Points, in no order, along strands that fork and pass close to each other.
Two points are linked if the straight distance between their rows is under 69.5.
Z44: [ 10 -10  47  16  -3 -28 -10  18  10 -21  14  -8   8  17  41  26   9   7
  11   8]
Z697: [ -9  24  28  -4   9   2 -12  14 -14   3  13  -7  23  -1  -6  -1  29 -18
   3 -16]
Z381: [  8 -18 -15  -4  38 -17   0 -10  12 -11  21   4  -3  10  -7  46 -27  -2
  -4   8]
Z175: [ 21  21  32  24 -34  -8  -4  13   2   3 -20  -4  10   6   4 -53  31  15
  15   5]
Z821: [ -4  11 -27  -9 -42  15  21  11  -5   0 -11  10 -19  -9 -11 -32  -4  14
   3   8]
Z585: [  6  22  -8   2  47 -21  -9 -13  -4 -39  27 -27  12   2  -4  26  -8 -19
  24 -11]
Z172: [ -3 -12  50 -27 -15 -13  -1   4  -9  -3  36   0   1  -9  24  13  38  -1
   8 -38]
Z79: [ -2 -19  21  -9  -9 -18  -4  18  13 -19  20   3 -14  17  51  51 -13   6
   3  13]
Z893: [  5 -21  33 -51 -37   6   3  15 -10  -5  25  -1 -12 -28  28 -11  26  15
  -1 -31]
Z668: [ 29  40 -16  -7  46 -22   0  -3  11 -25  13 -23   6   5 -19  17 -37  -3
   6  -2]
Z613: [-32 -35  -4  -5  28   6  -1 -19  -2   3  20  13 -17   6   2  52  18 -12
  16  -4]
Z438: [  5 -31  26  23  -9  11 -24  11 -24  21   6  13   9  -4  -1 -14  56   8
  14 -12]
Z45: [ -1  33  11   0 -13   7   0  21   5   5  -9  -5   9   7  -2 -11   2  -1
   0   5]
Z330: [ -6  27  -2   2  16 -20  -9   6  32 -32 -17 -20 -11   7  40  16 -46   0
  -6   2]
Z35: [ 53   2  41 -32  -7  -5 -21  29   7  16  12 -12  -4  12   2  -2  10  27
 -12   6]
Z830: [-12  15 -20   7  29 -14   1 -29  30 -29 -20 -20 -13  -8   8   1 -51  -8
 -14  -7]
Z866: [ 14 -25 -11 -52  12  10  -2  -8  -8  15  30  13 -18 -11 -28  13  12   4
 -11 -14]
Z887: [-11 -19   6  10 -17  21  -6  -2 -18   3 -20  -5  18  -5  26 -44  30 -21
 -24  27]
Z81: [ 23  -1  -9  10 -30 -15   6   8 -25 -11  12  30  10  -8 -12 -46  29  -3
   5  10]
Z335: [-33  20   3  44  22   5 -13  13 -24  -1   2 -19  39  15   4  21  11 -32
   1   6]
Z345: [-13 -20  10 -19  -2 -17  -5   2 -18 -16  40  19   2   4  10  19  31 -15
   6 -10]
Z98: [ 13  -3 -10   1 -40  17   7  21 -28   8  -8  15  -2 -23 -14 -51  23  17
  -2   7]
Z38: [ 21  -2  17 -17  11 -18 -17   6  23 -27  -6  -8   6   4  40 -14 -16 -11
 -22  20]
Z906: [ -4  19 -21  36  33 -26  -1 -25 -28 -22  -1  -6  38 -10  -6 -29   3 -42
 -13   1]
Z241: [ -8 -41  -7  -9  10  22  10 -44  26  30 -15  -6  -2 -16 -42  29 -30   3
   9  17]
Z601: [-52 -26 -23  -4  -5  36   4 -18 -24  15   1  10   7 -12  -4  -5  29 -35
 -15  -2]
Z682: [ -4 -11  -5  19  48 -10  -3 -23  26 -13  -7 -20 -19   9  11  47 -31   7
  20   3]
Z114: [ -7  53  17 -22 -33  16  10  39  10   4  -9 -14  13  -1  18  -1 -22 -12
 -27   9]
Z647: [  3 -20  -5  39   9 -30  -7 -45  -1 -23 -23   4  13 -10  11 -53  -3 -15
 -21   1]
Z452: [ 14  37  24 -37  10 -20  -5  10 -13   7  34  -7  -4   2 -20  24   8  10
  18 -39]
Z848: [ 34  11  17 -60 -12  -5 -12  20  -8   8  25  -3  -3  -6  -7 -14  11   6
 -18 -13]
Z806: [ 31 -14  -5  12  -5 -16  -4   4 -26   5  28  38   8  -1 -35 -15  36   8
  11  -5]
Z22: [-16  38  23   6  -5  -3  12  12  15   6  -6 -16 -26  13  11  42 -13  23
  38  -8]
Z332: [ 39  17   7 -29  13 -26   0   0   2  -1  23   7 -14   9 -32  -1   7  20
  16  -9]
Z238: [-15 -26   1   4  14  42 -18  -2 -14  51  -9   5  -1 -11 -16  10  35   9
  19 -35]
Z141: [-12  -2 -24 -50 -36  25  14  37 -14 -11  15  13 -13 -23  10   8 -14  -2
 -28  10]
Z75: [-29  18 -25  10 -35 -14  22 -18 -16 -16  -1  14  -3   7  -6 -40  17  -9
  22 -14]
Z416: [  7  25 -29 -21 -14 -10  26  -8  17 -13  -2  15 -16  -4 -21 -20 -21   5
   9   1]
Z612: [ 25 -42 -14   2  -4   6   6 -12 -18  18  21  31  -5 -14 -47   7  17  20
   9   0]
Z963: [ 19  -1 -14   6   2 -23 -12  18   7 -25   4  16   7   5  32   8 -36 -11
 -33  16]
Z236: [ 16 -24 -22   3  -9  17  10   3  35   6 -24  -1 -18  -4   7  22 -57  22
 -19  32]
Z337: [-31  23  23  23 -27   7   5  36  -9   5  10  -3  19   9  24  34   5 -13
  -7  -4]
Z487: [ 11 -22  26   5  -7  15 -23  16 -24   8   5   7  25  -6  13 -25  46 -15
 -18  14]
Z268: [ 10 -59 -12  -6   1  23   5 -16  25  16 -12   2  -4 -16 -12  32 -37  11
 -14  35]
Z810: [ 45 -37  -4  49   8  -9 -13  12  -4   9   0  22  23   9  -8   7 -11  12
 -19  37]
Z295: [ 33   4  39  -5 -24 -10  -5   8  10   1  -5   3 -14  -1   3 -33  32  32
  27  -4]
Z139: [-30  14 -47  48  17 -19   6  -7 -10 -19   2   2   6   6  -6  36 -46 -13
  -2 -10]
Z417: [-25  33   7   1 -10 -16  13  19  16 -22   5  -9  -5  10  30  34 -25  -4
  14  -3]
Z369: [  0  11 -10 -44  26   6   5 -16  -4   3  22   6   7 -10 -34  -7   8 -24
 -15  -8]
Z193: [  4 -18   0   9  22  32  -4 -20  -1  45  -9   4   5 -10 -52   2  20   7
   8  -9]
Z681: [  6   1 -12 -15  32   0   1 -27  25  -8 -19 -11  11 -12  -2 -16 -40 -26
 -33  17]
Z732: [ 27  35 -16   4   0 -40   9   5  14 -29   1  12  -5   7  -4 -16 -30  11
  11   1]
Z503: [-10 -22 -18 -21   8 -12   2  -6  -4 -25  26  22   4  -1  13   8   2 -28
 -14   6]
Z48: [ 23  -8 -19  61  -8  -9   0  -1 -10  14 -23  13  27   6 -10 -18 -23   2
 -23  27]
Z434: [-33 -47 -18  -8   8  26   2 -18 -16  15  18  23 -10 -15 -16  24  34 -12
   5 -13]
Z359: [ 42 -14  -8 -19  22 -30   5 -16  14 -10  20  11  -7   8 -23   6 -16  10
  -1  10]
Z978: [ 40 -32   0 -51   5  22  -8   3  -5  35   8   1 -28 -17 -24   1   7  38
  -1 -17]
Z498: [-28 -25   7   1  12   2 -13  14   5 -14  14   0   9  15  43  48  -4 -25
 -17  15]
Z128: [-10  40  26 -34 -40  21  16  31  12  12   1 -10  -7 -15  19  14 -12  11
  -6 -28]
Z21: [-35 -31 -21 -26 -24  43   9   6 -28   3  -5   3  -5 -33   9 -26  22 -17
 -26  11]
Z350: [ 25 -26   5 -40  14   2 -16  11  -1  21  30  -2 -15  13 -12  36   3  11
 -22   5]
Z796: [-16 -10 -48  19  -6 -11  17  -6  -5  -9  11  31   2  -1 -10  22 -32 -12
  -9   6]
Z740: [-26  55   4  28 -17 -20   6   8  -7 -24 -17 -29  27  14  27 -19 -19 -18
  -3  -3]
Z579: [-58  31   4  10 -32  15  11  10 -12   6  -7 -13   8  10  10   6   8 -14
   5 -18]
Z967: [-14 -28 -17  14  -9  13  15 -29   3   8 -17   4  -5  -3 -17 -21   5   0
   4   9]
Z617: [-25   0 -36  14 -26 -28  16 -18  -3 -36  -4  19  -7   1  21 -30 -15 -14
   0  -9]
Z507: [  9   4  17  29  40   9 -20   8 -12  29   6  -7   9  14 -35  34  27  12
  23  -9]
Z474: [  5   7 -10  12  36  10   2 -15  39  14 -30 -25  -1   5 -18  27 -52   8
  -6  18]
Z729: [ -1 -14 -20  -3  33 -12  -1 -20  -1 -16   6  10  23 -13   4   2 -24 -39
 -38  13]
Z989: [-20  16 -11  38   7 -12  -7   3  -7 -14 -13  -7  21  14  19  -5 -13 -20
  -6   5]
Z27: [-17  -8   0  -7   2   7  12 -34  13   4 -12  -2 -26  -1 -12 -18  25   7
  29  -9]
Z744: [  3  21 -14  25   9   7   4 -11  26  11 -44 -25   8  16  -6 -18 -45   7
 -19  18]
Z403: [-15  23  42   5 -34  12  16  30  -3  18  12  -4  10 -11  24  20  14   9
   0 -42]
Z423: [ 43  10  44 -19   0 -16 -15  16  17 -12  -2 -12  13   7  22 -33  10   3
 -13  20]
Z704: [ -8   0 -38  -9 -22  18  16  25 -11   4  13  27  -9  -5 -12  25 -19   0
 -15  11]
Z748: [ 31   6 -17  31  -7 -46  12  -9  13 -21  -3  23 -21   9  -4  -8 -19  29
  35  -1]
Z92: [-12  -3  -4  -8  23  25  16 -33  36  26 -27 -19 -24   2 -26  22 -25  12
  13   7]
Z749: [ -6 -14 -10  30  -9  -1  -2 -25  -9  -5 -37  -7  18   6  26 -51  -5 -14
 -29  18]
Z589: [  3  54 -24   6  22  -7   9   7  10  -7  -9 -15  11   7 -20   2 -41  -9
  -4   6]
Z886: [  4  -5  23 -23 -33  -7   6   2   4 -17   4   6 -14 -12  18 -30  29   8
  18  -7]
Z804: [ -9   9 -24  66  20 -32  -2 -32 -12 -28  -9 -13   8  10 -10 -12 -13   3
  24 -18]
Z578: [ 25  35 -13  24  16 -24   4 -10 -24  -3  -5   8  39  -6 -24 -47  10 -25
 -10  14]
Z6: [-23 -30  -6 -18 -25  26   4  -7 -17  15  -7   7 -22 -29   0 -29  40  14
  22 -30]
Z637: [  4  40  34   2  22 -10 -10   9 -20   2  27 -22  17  -2 -21  17  28   1
  32 -38]
Z245: [ 21  15  -2 -58   8 -17  -9   6 -23   0  43   6   9  -2 -26 -13  15 -22
 -26 -12]
Z725: [-26  20 -17 -13 -23 -24  15   6  10 -39   4   8  -6   1  36   2 -26 -19
   1  -4]
Z731: [-31  26   3  12 -30  24   1  17 -13  35 -14  -1  -5   2  -8   7  13  15
  21 -33]
Z991: [-16 -19  -9  51  12 -27  -9 -39   9 -26 -25  -8  -4   9  18 -20 -15   4
  -2 -10]
Z82: [ 24 -22   3 -41  -2  37  -3   5   3  21 -12  -4 -15 -28 -18 -32  15  21
 -12   3]
Z614: [  6 -27  36 -49   4  24 -15   4   7  26   1 -10 -35  -8  23  26  16  23
   9 -16]
Z257: [ 12 -54 -17  14  -4  -9  10 -26   5  -5   9  27  -2  -9 -15   2  -1   4
   8  14]
Z260: [-44  -8 -15  -8 -49  20  18 -21 -17  -5 -17   1 -19  -1   5 -46  27   7
  17 -16]
Z67: [-11 -32  12 -31  -3  36  -8  -3   2  16  -8  -4 -20 -17  11  -7  30   8
   3  -8]
Z133: [-41  23 -13  24  25   6   3 -19 -29  -6  -3 -19  32   4  -9 -16  19 -44
  -1  -4]
Z799: [  9  53   1  22  14   2  -5  12 -26  19  -7  -4  34   3 -38 -27  18 -16
  -3   4]
Z687: [ 33   1  28  36  10 -23 -20  26  15  -8  -9  -6  11  25  23  11  -5  18
   6  22]
Z814: [ 12  17   2  33  24   8  -4  -5  -1  27 -12  -4   8   9 -50  -3  16  15
  19  -2]
Z199: [  1 -30  12 -33  24   8 -20  12   6   1  24  -8   0  17  18  43   1 -14
 -28  20]
Z315: [-12 -16   8  13  25  18 -10   6   0  24   4   1 -11  17  -6  56  12   9
  15   0]
Z566: [ 22  -3 -10  26  -5 -13  18 -16  12  14  -6  18 -29   9 -33   8  -4  39
  41   2]
Z896: [ 13 -21  27 -33 -12  24  -6  16  25   4 -11 -13 -34   1  33  18  -4  27
   0  22]
Z202: [-31 -22  -9 -41 -18  33   1  17  -9  -9   8   4  -4 -17  28   9   3 -26
 -31  15]
Z771: [ 29 -30   0  -9  -7  10   2   3  29  -5 -18  -3 -22  -2  16 -10 -15  22
  -6  29]
Z378: [ 23 -17  12  25   5   6 -21  30  -1   7  -4   5  20  19  16  12   1  -2
 -22  34]
Z429: [-14  63   8  18 -19   7   6  16   0   8 -32 -29  23  20   6 -29 -16  -5
  -6   9]
Z286: [  7   4   5  31  -3  -6 -10  -7  20  -7 -41 -18   3  16  26 -38 -19   8
 -13  17]
Z794: [-11  11   1  16 -19  14   4 -11  -3  26 -19   1 -21   5 -21 -24  28  28
  37 -22]
Z322: [ -5  48 -19 -39   5   1  15   9  16  -9   8   2 -10   4 -14  14 -30  -8
  -2  -1]
Z869: [ -6   9   4  17  14 -21   7 -12  24 -13 -14 -11 -35  17  22  26 -22  20
  41  -1]
Z525: [-29 -16  25   4  -7  25 -16   2 -17  34  -3   0  10 -13  12  -3  49   0
  21 -46]

Follow the links from the first point to the second, and from the first to the third. Name the last point that the two ways share.
Z67, Z967, Z906: Z45
Z749, Z199, Z681: Z67
Z794, Z423, Z896: Z67
Z345, Z821, Z268: Z417
Z503, Z989, Z245: Z417
Z866, Z906, Z806: Z45
Z423, Z886, Z810: Z866

A fork is a point with three links. Follow the links from the first point to the second and name the forks in between, in order.
Z416, Z799: Z45
Z681, Z452: Z417
Z381, Z647: Z417 > Z67 > Z749
Z438, Z75: Z749 > Z67
Z503, Z79: Z417 > Z67 > Z866
Z906, Z350: Z45 > Z417 > Z67 > Z866
Z585, Z697: Z416 > Z45
Z732, Z330: Z416 > Z45 > Z417

Name the points in between on the shortest way along the links from the first point to the second, in order.
Z128, Z81: Z403 > Z337 > Z579 > Z731 > Z794 > Z27 > Z967 > Z257 > Z612 > Z806
Z617, Z498: Z75 > Z260 > Z6 > Z67 > Z82 > Z978 > Z866 > Z350 > Z199
Z75, Z114: Z617 > Z725 > Z417 > Z22 > Z869 > Z682 > Z381 > Z359 > Z332 > Z452 > Z637 > Z697 > Z45
Z744, Z350: Z474 > Z92 > Z241 > Z268 > Z236 > Z771 > Z896 > Z614 > Z67 > Z82 > Z978 > Z866
Z238, Z771: Z525 > Z438 > Z487 > Z887 > Z749 > Z286 > Z744 > Z474 > Z92 > Z241 > Z268 > Z236
Z704, Z474: Z141 > Z202 > Z21 > Z601 > Z434 > Z613 > Z315 > Z507 > Z814 > Z193 > Z238 > Z525 > Z438 > Z487 > Z887 > Z749 > Z286 > Z744
